Each row is a point on a tangle of strands that fork and nearly touch. The rows are in no order.
In the rows, zero is written as 128.
Points whose rows are less than 144 apart are linked; no others are. Some points are linked to none.
Mopi: [ 80 152 122 104 121 132  78 157 148 125 111 104 194 105  44  74 124 118
 105  80 111 164 121 131 107 150  90 145 180 102 136 182]
detub: [117 157 175 137 145  74 164 125 131 108  96 119 123 108 205 156 124 126
 127 114 138  58 116 136 156 127 181 125  90 172 117 149]
ripor: [ 98 149 146 143 115 115 133 133 160  94 159 107  63 109 189 204 115 162
 137 169 140 136 150 122 192 175 196 137  75 126 139  84]
timo: [170 123 123 154 176 111 164 154 145 142  86 131 115 101 146 142 102 136
 114 122  80 154 181 118 164  54 133 128 114 115 140 182]
tuk: [136 108 168 138 130 101 159 160  75 121 135 111 134 168 136 124 109 102
 171 109 147 124 134 146 175 125 135 114 141  51 147 166]
lidup: [107 185 140 146 110 105 180  94  83  96 163 105 143 131 146 104 133 138
 133 137 129  77 115 155 172 136 157 135 118  75 108 147]
lise: [130 119 107 124 148 159 106 151 103 159  97 126 122 103 143 136 172 158
 120  87 107 154 180 136  62 138 132  99 193 126  95 147]
sof: [150 128 126 152 107 181 109 146 143 144 166 141  84 104 180 175 122 140
 139 146 158 174 128  91 137 132  86 142 150  88 207  44]
Lesu: [ 71  97  98 131 139 158 134 119 124 115 132 105 160 108  85  98 134 142
 118 131 157 184 104 108 132 101 135 154 166 134 160 136]
nazof: [150 150 115 118  94 170 189  83 147 165 129 139 130 140 143 137 150  65
 212 169 129 142 101 134 125 138 147 115 129 132  83 123]
Fet: [161  81 137 113  98 117 117 154  75 120 130 126 147 165  88 141 136 102
 175  99 132 128 115 145 149 147 143 124 152  74 165 160]
kez: [ 84  90 134 135 150 126 173 143 149 130 128 119  74 150 140 108 137  90
 161 168 176 188 132 126 162 100 173 117 127 130 104 123]
dod: [167 133 172 145 123 102 135 154 107 115 126 176  51 133 133 197 117 143
 147 129 125 109 140 163 159 121 131 151  98 137 129  62]
razan: [173 128 144 104 139 179 167 154 100  97  95 185 168 107  80 177 123 134
 202 124 118 102  91 179 130 149  65 133 151  98 144 126]
Baf: [168 114 126 111 148 164  76 169 120 142 109  88 139 101 188 134  72 180
 130 169 175 140 176 143 112 129 124 166 108 108 112 120]
Deg: [145 144 159 170 162 116 212 120 123 117 107 151 152 127 168 123 145  97
 114 102 135  37  60 121 172 145 139  83 104 119 117 175]
valuv: [142  75  83 109 139 119  74 141 100 165 137 114 144 144 142 162 129 126
  98 113 123 145 133 128  77 195 137 134 145 132 116 112]
Zuvi: [125 156  70 122  86 128 189 100 102 132 143 108 112 127 103 151 111  97
 160 129 113 176 119 180 142 161 122 131 107 127 106 131]
norit: [125 159 144 144 131 128 138 124 146 125 142 112 125 137 108  89  94 122
 118 143 160 143 130 161 118 117 109 180 107 132  94 114]
gazuv: [ 76 151 126 118 126 162 102 128 123 160 126  79 145  91 143  91 150 195
  71 111 138  96 138 112  88 106 152  44 167 136 113 129]
dasuz: [100 154 140  67 136 149 110 128 126 140 149 100 148 141 128  83  93 137
  46 137 133 151 165 134  73 150  66 125 135 190 107 107]
vizus: [131 116 144 122 146 109  77 129 154 156 111 145 136 126 149 153 142 172
  99 110  83  43 133 103  94 122 175  70 143 176  89  81]
Sutaf: [158 176 177 128  97 182 138 160 118 113 114 175 139  88  81 155 137 127
 182 106 132 108  79 190 117 160 101 125 162 107 120  95]
dif: [ 69 214 124 131 112 152 162 103 133 120 157  93 143 132 130  88 118 170
 128 138 181 124 154 179 130 182 114 138 121 123 114 172]
nufe: [ 99  92 124 117 100 148  83 122 101  93 154 116 137 129  89 114 143  61
  77  99 179 159  96 138 102 136  85 118 155 112 129  95]
Dor: [148  86  94 173 102 125 132 201 130 144 137 110  63 108 193 159 115 134
 134 170 158 198 153  94 175 130  98 122 127 123 209 116]
gogir: [158 116 143 113 148 165 170 142  99 114 107 168 120 128 106 157 138 162
 200 131 100 132 125 182 149 109 105 142 127  85 168 134]
Rubeb: [123 132 110 133 125  74 141 133 170 177 122 104 168 120 102  82  94  70
 132 143 111 122  85  92 162 116 136 124 163 120  71 178]
Zav: [139 101 198 110 160 133 194 151 130  95 117 203  86 170 147 177 157  92
 204 138 142 109 118 151 164 146 131 133 110 104 144 112]
Sibus: [ 99 138 117 135 115 151  97 134 131 129 171  92 118 108 154 127 105 139
  54 151 152 119 118 113 121 112 119  96 139 158  85  52]
voz: [127  97 130 115 119 209 148 112 120 122 174 134 157 155  41 129 156 151
 109 131 108 133 136 120 122 121 139 107 143 141 115 107]
gupu: [160 183 126 129 160 112 232  97 152 143 116 166 169 119 129  98 120 107
 103 142  68 102  83 130 170 118 110 126 106 169 119 190]
vanum: [ 91  79  84 136 143 173  70 151 149 117 155 100 130  85 161 141 129 141
  13 149 149 144 111 108 146 115 108  66 133 148 122  94]
Tudi: [114 108 122 112 161 113 151 105 154 134 112  99 162 162  86 105  88  88
  89 125 127 147 173 117 123 113 108 144  87 154 116 179]
Vamig: [124 131 110 118 148  80  89 112 169 163 106 142 163 121  93  67  88 107
  99 105 101 139 127 121  71 143 105 100 107 109 104 153]
Mena: [ 98 129 130 139 132 126 119 158 114 121  91  64 100  98 145 102 147 160
 121 150 150 135 135 119 155  69 212  84 104 119 121 163]
savat: [114 157 196 118 125 144 126  52 160  95 149 164 165 149 144 159 136 137
 181 168 156  84 118 118 155 150 148 175 115 114 147  89]
reg: [ 65 104 110 103 153 147  70 140 132 137 119  75 142 100 158 114 157 164
  79  97 134 150 180 122  69 124 112  62 185 115  92 126]
Feno: [118 170 122  83  57 112 141 100 110 104 135 113 146 154 116 116 144  60
 215 133 138 123 124 152 132 167 106 173 134 126 115 171]
Lol: [108 116 110 126 143 129 106 180  97 166 104  94  82 109 132 146 138 131
 147 135 136 160 201 170  94 118 128 100 164 116  76 109]
ruv: [112 167 123 100  85  80 128  77 110 116 143 135 150 155 136 128 158  89
 183 107 128  98 122 132 100 147 108 182 157 189 100 131]
Rus: [ 93 127 166 141 155  77 100 126 162 160  69 141 117  90 153 143 165 158
 147  84  94  66 151 137  82 120 186  79 149 163 103 114]
ridab: [ 92  85 102 149 130 167 131 125 191 139 168 107  94 141 140 180 138 137
 186 201 132 163 154  83 186 151 149 130 111 127 159 111]
tefi: [113 138 110 133 144 101  85 146 112 161 102  89 163 100 144  92 106 152
 132  86 150 152 172 139 100 132  95 135 190  90 147 182]
Rom: [ 45 111  84 106 126  97  70 109 135 129  97  97  80  82 150 126 153  90
  99 127 121 151 143 194 103  62 103  78 130 135  99 139]
dumib: [121 144 126 131 160  75 188 106 197 169 113 126 167 127 122 105 110 114
 112 127  84 110  94  87 172 130 148 154 123 158 100 173]
marap: [147 147 127  69  94 121 186 105 127 127 134 147 162 151 135 128 139  65
 225 159 121 103  97 149 157 182 135 153 114 130  83 150]
gavan: [ 92 184 105 102 119  68 100  82 126 123 122 125 141 167 129  80 159 128
 178 104 121  96 150 140 106 127 116 167 130 161 113 173]
zugif: [130 130 160 129 129 101  97 179 109 102  85 117  90  86 131 113 147 200
  98 134 121 165 150 135 140  62 197 116 102 131 147 150]
dep: [129 134  80  62 124 174  74 141  88 153 130  76 134 137 167 101 143 174
 136 155 106 135 168 114  91  68 101  99 138 138 103 125]
fas: [146  63  97 147 122 151  97 157 141 115 147 149 140 122  95 150 149 121
  92 115 120 183 119  59 130 149 108 169 155 138 182 127]
sis: [140 160 162  88 156 113  72 125 170 153 100 177 125  88 157  80 121 181
  93 105  55  70 175 101  39 131 130  78 108 160 106 109]
Riva: [135 157 208 128 144 125 201 120 150  89 116 216  80 144 176 152 149 119
 176 172 150 134 115 135 172 117 144 143  95  88 181 103]
fupo: [ 96 125 121 109 108  49 126  76 137 137 133 119 143 139  90 139 122  64
 149 104 116 132 121 105 129 121 134 165 170 166 108 133]
sepib: [ 56 106 128 108 152 161 133 111 160 145 125 103 177 119  91  56 140 117
  67 136 142 120 145 109  88 111  87  80 161 132 114 186]
gamen: [150 109 118 132 155 165  88 170 122 120 118 128 114 109 145 105  95 174
 123 186 169 196 155 139 113  98 110 159 118  61 142 105]
vesu: [145  97  94 111  88 151 118  99  96 114 183 112 168 169 108 130 103 125
  90 143 146 131  97  95 156 158 107 131  95 125 176 141]
Nali: [ 47 102 117 126 128 143 142  90 137 115 131  93 154 119  82  78 150  89
  95 144 171 138 102 131 131  85 114 122 160 133 115 167]
Veg: [157 143 131 121 124 137  76 154  92  97  91 111 103  84 143 136 141 204
 117 120  95 131 148 136 123  39 141 143  96 149 147 121]
Fita: [110  84 109 129 180 148 142 102 160 144 114 126 171 111 106  74 104  85
  42 140 145 143 145 101  92 117 106 104 111 143 128 190]
Fipu: [107 119  60  91 119  85 125  88 105 116 117  56  67 112 122 176 113 104
 105 128  84 149 160 139 133  89 122  92  66 123 128 163]
fosik: [143  83 141 103 131 166 141  92  97 126 144 122 144 143 109 172 130 135
 100  73 110 120 164 101  96 137 121 141 131 184 175 120]
Dabe: [ 99 130 144 117 118  73  85 121 124 134 136 133 122 136 108 131 153 120
 136  75 100 140 124 117  91 105 131 172 173 151 108  73]
tigu: [139 172 140 135 107  84 119 167 151 120 101 117 151 115  74  75 100  76
 146 118 104 132  85 124 153  92 131 162 144  94 111 187]
momor: [149  85 163 133 102 117 162 132 114  86 156 184  94 170 100 156 149 105
 162 131 115 141 121  95 177 110 114 176 123 134 196 131]
Linun: [159  93 125 126 159  98  97 153 129 133  61 130 108 136 151 124 133 125
 144  88 119 123 173 145  73 152 175  78  83  87 120 184]
seku: [150 112 114 121 122 197 117 120 121 128 150 114 134 173 136 113 119 151
 146 177 168 122 133 142 115 141 150 116  80 103 122  97]
lesa: [188 156  93 148  90  85 148 102 120 127 157 162 119 132 154 165 124  79
 148 134  87  78  74 114 182 131  74 120 117 146 106 126]
ral: [162 167 155 120 112 129 133 136 158 126 123 154 148 157  84  87 117 125
 174 150 118 111 116 163 121 134 112 183  98 123  74 139]
nidas: [124 215 162 164 102 111 166 114 105 120 131 132 146 126 117  76 136 129
 123 110 133  63  94 164 159 146 114 121 134  94 110 184]
Zivi: [130 118  87 145 114 142 122 101 101  83 161 105 101 142 148 145 101 144
  97 134 160 158 116 108 152 117 127 157  78 123 192 126]
Reros: [119 183 133 116 127 135 162  67 150  94 151 132 144 124 168 164 105 154
 149 171 129 109 134 151 161 170 167 171  72 124 132 103]
Sivek: [168 161 130 156 114 125 150 109 185 140 165 176 124 121 137 192  98 131
 158 148 113 112  91 147 168 190  88 167 101 147 117  70]
zesum: [135 137 183 160 127  67 114 186 125 148  98 178 106 119  93  90 160 136
 119  93 131 141 121 141 122 118 143 137 193  94 140 119]
ponu: [116 113 132 113 147  94  89 178 129 148 105  80 110 122 158 151  87 185
 153 179 144 150 185 146 155 117 157 159 125 124 122 109]
rad: [137 161 152 114 104 179 101 108 130 124 136 125 150 134 128 137 120 118
 201 163 173 164 100 151 127 153 140 129 128  33 172 110]
gudog: [ 99 211 138 106 114 146 178  92 105 133 136 116 142 129 130 104 115 179
 100 115 108 100 172 183 127 157 103 126 122 182 128 164]
paba: [ 90 192 116 126 112 110 139  71 133 143 125 147 166 113 112  63 133 151
  81  83  97 100  85 124  93 151 141  93 127 159 162 140]
Vas: [ 79 142  78 131 128 129 108 112 127 130  98  96 112  97 121 114 139 113
  82 100 136 164 139 140  69  94 124  72 113 156 110 117]
Vefot: [139 144  83  83 105  92 142  89  81 116 149  65  94 152 143 149  99 118
 123 152 104 122 164 156 138 114 114 130  61 109 116 165]
kazol: [140 162 171  98 133 147 159 147 169 140 113 163 183 137  57 111 129 147
 159 146 100 100 103 174 150 186 123 159 132 132  85 143]
zoni: [151 103 162 145 148 182 135 149 181 138 127 167 150 120  82 118 132 118
 146 145 177 167 112 139 115 188 161 159 129 120 119  97]
pum: [141 131 125 166  87 157 129 110 195 135 176 174  94 134 111 191 138 122
 166 153 103 143 113 100 163 180 112 160 109 137 149  59]
metak: [114 162 106 146 137  75  99 135 136 148  69 126 112 105 145 131 150 176
 149  83  76 114 136 159  94 115 170  76 142 125 105 152]
las: [131 110 136 136 142 115  52 134 111  99 128 135 101 144  95 131 132 140
  53  82 122 130 153 141  69 132 124 118 117  98 112  84]
midug: [200 103 108 182 147 127 109 176 126 160 136 114  92 113 162 158  81 115
 103 159 144 149 158 122 134  90  86 137 112 108  97 110]
Rapur: [174 101 126 104 116 226 114 118 115 133 159 135 141 150 121 111 138 127
 158 163 135 134 137 113 108  72  99 153 126  92 122 100]
bilu: [144  78  36 105 155 176 110 139 116 155 118  98 119  87 142 121 128 118
  77 149 118 196 132 118  82 109  84 121 146 134 105 126]
gur: [131 109 102 142 104 166 170  93 163 126 182 115 132 168 162 152 129 110
 187 186 145 122 131  74 186 154 146 130  97 111 137 129]
govo: [133  82  82  86 113 104 120 100  91 147 162  94 152 174 114 155 100 116
 101 117 124 122 122 129 102 197 120 105 103 117 162 143]
Nogip: [136 163 190 152 101 109 164 152 168 103 142 216  97 127 120 154 139  94
 178 159 144 132  81 117 183 144 160 155 147  84 153  87]
Dero: [165 106 135 194 152  88 127 199 158 133 123 176 107 154 167 119 126 157
 137 158 112 141 117  94 207 138 131 162 119 103 169 139]
lenam: [151 113 130 156 165 127 118 189 154 111 116 145 132 130 197 154 106 198
 155 169 134 106 115 115 198 125 149 145 100 108 159 120]
Kopa: [168 119  84 147 142 128 106 157 122 178 130 109 180 150 142  78 107 150
  94 154 137 120 108 136 129 164 161  89 131  97 101 151]
punu: [ 95 163 140 112 122 173 148 117 123 143 145 117 189 121 129  83 171 139
 117  75 149 120 113 118  83 151 104 136 199 167 139 139]
Rizod: [130  98 125 123 122 117 158 110 138 116 168 116 130 153 144 198  97 121
 158 131 152 133 124 105 176 195 109 208  93 136 195 125]
tef: [136  97 139 139 104 152 120 142 185 151 164 168  91 147 115 170 156 102
 198 179 144 180 136  84 161 146 123 133 154 101 166  77]
razaf: [132 123 161 125 113 127  87 126 131 127 158 126 178 164  64  86 116 107
  82 122 137  97 102 102 126 145 130 123 125 126  94 126]
poro: [ 97 155 127 108 110 118 145 122 115 176 145  96 149 173 122 102 127 111
 140 123 158 107 143 159  96 194 112 100 149 173  94 144]
tigoz: [ 99 146 163 110 115  93 109 119  81  89 123 158 143 160  94 130 183 134
 197  85  99  72 136 155 141 116 108 148 178 109 137 163]
dake: [155 128 119 111  66 148  97 164  98  92 130 131 145 146  87 127 105 107
 191 135 143 140  74 149 144 167 160 135 135  61 158 117]
Mipe: [126 172 148 126  73 174 140 124 107 142 162 133 142 113 112 141 149 122
 152  84 137 119 108 160 109 155  90 121 195 124  98  63]
safi: [192  90 139 186 165 150 167 160 128 130 115 167 144 129 140 157 126 140
 121 112 131  87 122 113 166 140 115 123 125 134 139 151]
nok: [ 90  95  68 161 134 147  80 155 136 130 130  85 107  85 181 130 119 147
  86 160 158 156 113  85 170  84 130  86 123 153 130 127]
nedo: [112  95 164 157 145  77 137 175 111 134 107 120 109 157 152 121 107 127
 123 114 177 137 148 144 143 151 174 105 139  96 163 142]
fulo: [162 128 151 152 117 121 130  96 105 138 138 121 142 149 154 110 109  75
 104  97 145  73 138 104 105  98 122 105 110 130 129 143]
volel: [142 132 159 126 110 101 110 155 127 101 139 110  69 120 152 223 127 182
 134 140 101 110 150 139 192 138 181 151  81 155 128  90]
Galag: [117 120 114 139 136 154 196 120 156 140 135 117 124 150 138  81 152  77
 175 167 150 143 101 129 140 109 166 121 109 132  78 141]
deto: [162 171 114 152 117  90 148 110 147 114 163 159 120 135 180 163 123 144
 155 172  91  91 107 121 195 135 101 163 109 143  90  94]
favuk: [121 190 139 132 125 118 175  62 121 129 131 169 154 108 142  89 146 149
  88 143 103  57  57 112 130 146 145 109 131 195 140 134]
faz: [141  98 180 128 155 123 176 138 126  90 104 192 113 156 109 153 171 102
 205 140 124  92 104 134 150 104 108 142 145 150 113 126]
verop: [162 125  96 143 137 178 136 143 140 160 150 133 155 152 140  94 120 171
 142 170 137 126  79 136 157 155 164 108 105 102 113 113]
Zaso: [163 113 128 142 138  81  62 151 112 124  91 127  74 141 132 136 131 123
 103 105 125 110 160 137  72 124 158 103  77  92 110 122]
kab: [ 90 121 144 122 168 136 170 124 151 130  94  84 132 138 127 107 124 122
 118 133 143 141 177 124 125  93 161 136 101 181 113 183]
pigo: [ 98 160  77 121 108  91 165  69 121 149 146  96 135 115 102 130  83  84
 103  99 121 159 134 145 119 138 105  97 129 138 123 160]
zusu: [149  92 110  76 135 203 147 105  77 153 141 116 162 127 103 136 127 149
  79 109  89 138 186 108  70 138  99 106 142 165 141 140]
Voru: [118  89  90 155 161 132  92 166 109 143 120 114 155 131  99  90 136 171
 104 129 139 142 123 144 129 163 184 100 149  74 116 151]
Kir: [141 105 138 135 143 105 143 110 127  95  89 146  67 141 128 163 149 106
 116  78  97 146 156 126  99 107 168 127  56 168 151 146]
bura: [150  98  92 161 138  93 109 136 144 148 148 111  98 123 122 142  84  55
 102 140 132 152 149  98 156  73  57 124 135  96 104 135]
kobul: [ 83  51 142 128 150 115  76 153 143 133 145 115 115 149 138 149 141 114
  99 128 156 135 172  58 110 105 144 144 180 165 127  86]
gebe: [181  92 144 143 144 186 142 137 125 127 140 160 110 139 155 143 139 139
 174 168 132 118 150  96 156  69 105 163 136 135 152 110]
Zadun: [137 144 177 166 105  72 156 180 130 123 131 183  85 138  94 105 144  94
 148 137 127 142  85 129 174 106 164 139 160 100 114  98]
Dore: [122 138 131 152 109 115  85 141 156 121 118 131 136 106  55  57 135  82
 100 115 108 140 100  98 113  51 121 121 156  82 103 150]
mimun: [165 101 144 182 150 164 142 164 141 143 141 148 137 118  99 129 123 137
  94 125 137 156 138 121 135 145 141 134 149 121 110 113]
goz: [ 94 171 131 148 119 171 123 141 109 128 113  83 114 125 154  58 158 183
 119 144 163 106 128 137 112  89 161  85 127 124 102 141]
zopu: [149 138 108  69 129 101 127  89  86 116 121  95 146 188 165 125 122 156
 139 131  82  77 144 143 131 118 141 109  60 124 148 185]
pamud: [109 101 146 170 149  92 131 159 118 136 122 124 142 149 106 127 125 174
  93  89 113 109 135 148 144 159 202  82 140  72 150 133]
gol: [124 172 112 131 107 129 148 119 172  85 153 104 109 117 170 171  96 168
 110 175 114 137 131 116 195 168 163 148  32 172 134 120]
geso: [144 114  93 101 106 185  85 175 150 102 141 125 152  91  86 123 103  92
 132 149 121 201  88  88 141 103  93 163 173  82 156 111]
raza: [130  82 131 136 118 139 124 122 114 115 141 110 122 111 150 208 135 146
  80  84 137 122 168  72 131 146 139 134 112 190 213 114]
sasof: [133 111 171  94 152 165 115 149 140 136 122 138 138 124 125 125 118 136
 159 143 143 168 185 135  84 130 105 208 162 129 127  98]
reki: [139  59  88 130 115 124 105 123  98 121 157 117 111 141 150 177 152 130
 103  98 144 162 114  60 113 142 113 161 151 146 213  93]
ritik: [130 124 132 115 139 164 114 140 135 145 136 118 116 126 131 140  89 137
 164 179 180 194 150 161 127 128 125 137 115  38 173 103]
nuzo: [132 147 119 102 102  96 177  63 131 117 171 136 146 144 175 186 106 111
 158 156 131  96 121 121 167 211 135 176  99 166 140 112]
Fula: [ 84 109 174 123  84 143 103 134 119  78 176 114 156 139  59 113 118  74
  95 138 180 116  94 116 140 134 114 141 146 113 122 100]
lozat: [142 139  94 125 101 107 161  73 109  90 130 114  65 143 119 158 137  84
  86 102 110 136 135 119 105 115 161 112  33 177 141 140]
gege: [ 45 139 121 144 128  88  84 116 167 149 123 105 152  85 112  92 129 113
  80  78 140 142  95 114  86 133 102  88 195 104 104 106]
Ger: [144 182 168 112 129 112 188  60 103 138 146 166 142 139 119 102 101 101
  95 106  89  78 133 135 117 167 103  66 109 180 160 171]
Gul: [163  70 147 176 153 168 156 151 116 147 121 149 112 117 160 132 149 129
 138 129 145 110 147  79 170  75 143 110 163 155 160 143]
podek: [104  67  83 108 131 134  83 114 111  98 146 108 120 128 136 145 148  93
  63 105 169 179  96 114  93 123  90 135 131 140 163  92]
Gatot: [125 102  93 155 117  89 145 115 129 152 141 108 116 120 102 157  86  55
 109  93 124 161 126 114 156 106  96  79 130  97 129 146]
siv: [110 161  93 159 127  85 116 135 121 121  71 113  91 129 164  91 168 147
 151  82 118 130 110 155 107 111 200  69 110  96 136 168]
fudup: [152 123 170 119 116 144 182  88 124  83 129 170 146 129 126 174 150  81
 197 139 143  72  90 107 170 117  99 150 134 146 133 123]
Banud: [154 102  48 162 151 170 105 155 124 152 123 123 120 110 167 113 141 139
 116 156 135 183 124  85 125  73 130 129 140 148 135 123]
Gasa: [118 148 146 131 108 140 191  92 119  99 165 129 155 131 160 133 126 100
 185 164 139 113 113 119 208 133 162 156 129  70 138 141]
baz: [ 82 190 142 136 137  79 147 120 125  97  78  96  97  94 174  99 150 156
 131  84  98 113 127 155 144 102 198  98  80  97 142 190]
dip: [190 148 126 141 104  90 150 128  99 136 127 159 155 111 115 191  99  86
 145  83  99  77  72 154 164 159  93 130 150 133 122 119]
Ven: [ 98 161 130 102 116 151 136 104 111 112 128  83 139 127 112 129 104 163
  67 107 131 148 176 157  80 129  89 141  91 173 146 143]
gudit: [ 83 187 103 151 106 103  97  91 119 112 139 116 115 118 121  92 153 142
  84  72 132 133 106 146  75 127 136  95 122 135 132 120]
milab: [157 115 153 124 187  92 120 185 131 131  83 140 130 120 173 132 101 191
 156 168 117  99 149 151 153 123 135 170 125 123 120 136]
Gov: [170 115  81 120 161  69  94 139 121 146  78 124 112 134 135 124 100 147
 126 105  71 153 152 140 107 101 132 154  73  77 164 164]
giv: [150 131 134 127 155 167 148 116 118 141 113 142 169 109  87  91 138 155
  89  89  92 128 157 121  88 101 108 113 139 146 127 168]
bod: [106 190 126 112 106 139  85 160 138 134 126  99 156 111 101  65 121 144
 125  79 146 141 131 141 124 126  65 166 188 100 117 178]
gez: [120 142 155 111 114 169 121 120 133 147 181 111 138 132 150 142 124 130
 114 129 139 115 121 112 100 127  92 134 167 146  77  24]
sinen: [139 166 155 125 174 106 226  82 127  97  90 181 162 127 139 134 125 117
 107 102  91  69  94 134 137 148 103  83  83 161 134 181]
Sebu: [151 105  64  62 128 144  67 138 107 157  91  94 125  95 166 126 155 135
  95 151  92 177 156 101  45 100 108  93 125 163  92 131]
Zifu: [141 103 146 116 160 156 130 128 135 115  91 164  94 122 116 170 153 170
 131 130  88 138 156 139 102  87 143 182 122 196 128  87]
nupu: [193 105 105 174 120 128 134 173 141 147 144 114  70 134 173 157  96  94
 150 154 148 161 135 104 171 146  91 151  86 114 142 120]
fival: [152 142 192 118 105 159 119  95 142  98 138 178 148 111 128 164 131 104
 193 149 171  98  90 114 130 139 112 176 149 115 160  84]
daniz: [134 141 172 137 148 154 160 169 170 154 114 148 166 110  76 120 116 153
 166 140 137 140  84 166 157 189 152 163 170  92 117 122]
Pap: [127  52  92 109 133 112 133 181 129 142 124 123  62 125 155 165 111 133
 133 191 160 203 171 122 143 130 125 132 143 108 170 113]
gapek: [112 100 117 157 151  99  75 130 167 165 131 128 148 109 137  85 138 118
  80 102 128 121 101  58  91 119 140 102 186 111  93  97]
bupi: [137 125 160 131 175 143 138 141 124  85  76 157 106 102 127 164 150 210
 143 138  85 103 136 146 139  58 135 144 101 162 144 118]
Ruvar: [130 139 144  91 141  98 110 109 113 131 103 124 160 191 146  93 144 148
 146 137 108  56 138 137 109 126 131 132 115 147 108 166]
Fego: [144 142  75 130 105 160 135 122 173 166 155 144 115 147 100 122 118  87
 134 185 140 175  90 135 132 151 117 119  95 146  71  81]
savob: [113 128 181 167 169  68 115 144 133 135  80 179 116 122 107 122 176 150
 138  80 109  83 126 148  98 128 152 123 166 129 133 104]
Zonu: [167 119 172 164 155 130 153 119 119 134 127 151 153 145 151 130 133 123
 106 114 142  22 113 116 139 118 118  85 119 147 117 128]
Fira: [167 113 113 117 120 197 120 163 110 125 116 141 191  95 125  95 138 116
 145 119 128 175  92  98 101 119 106 165 186 117 144 131]
Suz: [192 115 141 140 126 156 109 165 156 117 115 203 144 120  78 125 160 107
 162 146  84 104  73 102 142 104 116 157 149 146 100 106]
Rud: [113 184 171 100 141 124 157  81  97 138 135 164 129 149 158 104 144 137
 116 146 114  50 111 150 110 178 122  74 128 223 152 142]
Rir: [133  90 124 111 118 144  88 183 137  93 150 155 141 107  64 123 132 100
  86 113 108 214  92  76 126 115 106 179 182 124 144  98]
Pebi: [145 119 134 147 142 107  79 129 153 123 157 162 151 159  74 121 124 138
  76 115  95  89 137  89 111 128 138 125 115 122 101  89]
Dugu: [167 161 142 140  93 136 172  99  86  95 144 163  70 126 115 174 141 127
 163 116 110 103 122 186 126 117  98 150 102 122 114  88]
pof: [116 157 104 145 112 113 133 101 129 125 146 121 106 127 138 138 131 167
 114 140  96 117 125 115 143 100 168 133 103 174 109 115]
Kepiv: [ 72 105  96 151 138 113 124 132 113 113 125  89  96 146 110 133 117 107
  94 121 159 139 128 186 143 151 148  63 109  91 108 132]
Med: [149 151 118 142  79  87 145 113  93 113 147 129 132 121 125 153 101  86
 149  98 129 150  88 162 152 145 121 169 134 105 143 121]
vizi: [ 85  48 141 140 171 101  48 141 166 132 129 132 129 110 136 128 130 113
  73 118 139 134 155  60  73 139 164  94 168 112 106 103]
fevi: [110  99  96  99 136  78 115 105 161 134  79 135 115 154 142  92 118 109
 176  69 119 120 157 136  54 183 165  90  62  99 138 169]
Niro: [112 120 129 113 124 200 129 123 107 127 128 112 203 110 102  79 142 159
 138 114 167 152 114 124 102 147 120 162 184 117 155 136]
bapi: [143 140 140 149 114 113 129 117  82 109 142  91 119 147 176 151  80 119
  92 117 179 108 137 135 131 126 127 125  90 135 145 115]
vunof: [118 109 151 126 142 116 143 147 131 112  89 144  58 131 126 145 164 125
 131 124 126 171 166 139 100 101 177 157 106 190 138 113]
lav: [ 92 110  89 105 126 109 109 142 120 147 102  72  59 116 135 156 131  92
 134 161 134 170 166 177 114  86 115 102 128 150  61 121]
muzo: [146 164 139 130 143 144 203  85 151 163 105 146 165 108  93  75 107 133
 105 109  74 107 139 135 111  83 109 108 106 155 139 205]
ris: [109 216 148 137 102 150 148 113 113 132 137 119 162 127 108  48 125 173
 111 116 159  94  86 165 133 189 125 142 140 117 146 157]
kodiv: [125 106  78  83 128 121  77 113  90 163 116  56 165 117 166 127 100 159
 126 106 116 128 165 117 100 103 106 104 161 112 146 158]
Tizez: [160 140 127 147 132 150 157 115  61  95  93 162  88 112 125 168 164 160
 171  95 100 106 115 192 100  86  81 116 123 128 148 114]
Vek: [ 97 202 129 112  76 179 148 101 103 136 154 133 136 122 124 107 185 139
 163  78 127 107 130 149 109 123  82 123 190 157 100 134]
gosev: [130  25  92 106 161 112 101 157 110 155 132 100  95 139 125 185 118 113
 122 152 146 170 169 122 111 168 132 149 152 130 127 116]
vibi: [153 166 162 104 125 111  68 124 127 140 103 136 131  95 168 111 130 182
  75 114 103  62 133 112  88 118 153  65  84 174 105 117]
vosa: [ 74 153 157 135 119  96 109 133 145 124 152 118 109 132  78 112 119 121
 132 132 144 159 131 161 122 133 127 166 161 116  95  90]
Zano: [ 68  71 151 123 142 103 121 135 156 113 154 124  91 165 123 126 129  97
 137 182 183 145 154  97 159  90 156 150 149 144 122 101]

A fork is a point with three links, a tip a point with one. Leave the first point through the second and follow the links. Name the first fork or tip that comes.
nupu; midug -> dasuz
safi; mimun -> ruv
Zuvi; pigo -> Zonu
dake; Fet -> safi

A fork is a point with three links. Follow the links from the first point to the second and name the forks in between, in order.
Banud; Zivi -> Mipe > Niro > reki > gupu > sinen > Zonu
zoni; Linun -> safi > Zonu > sinen > gupu > reki
fulo; dake -> Zonu > safi
fudup; muzo -> Reros > Mipe > Niro > reki
Sivek; safi -> Zonu
Lol; Sibus -> sinen > gupu > reki > Niro > Mipe
gebe; Rubeb -> safi > Zonu > sinen > gupu

Follow the links from the first point to the second, and from the first to the third. Name the last point that the two ways share.
Nali; fudup; Pap -> Niro
goz; dumib; fupo -> sinen
Veg; nufe; govo -> sinen
seku; kez; bura -> safi
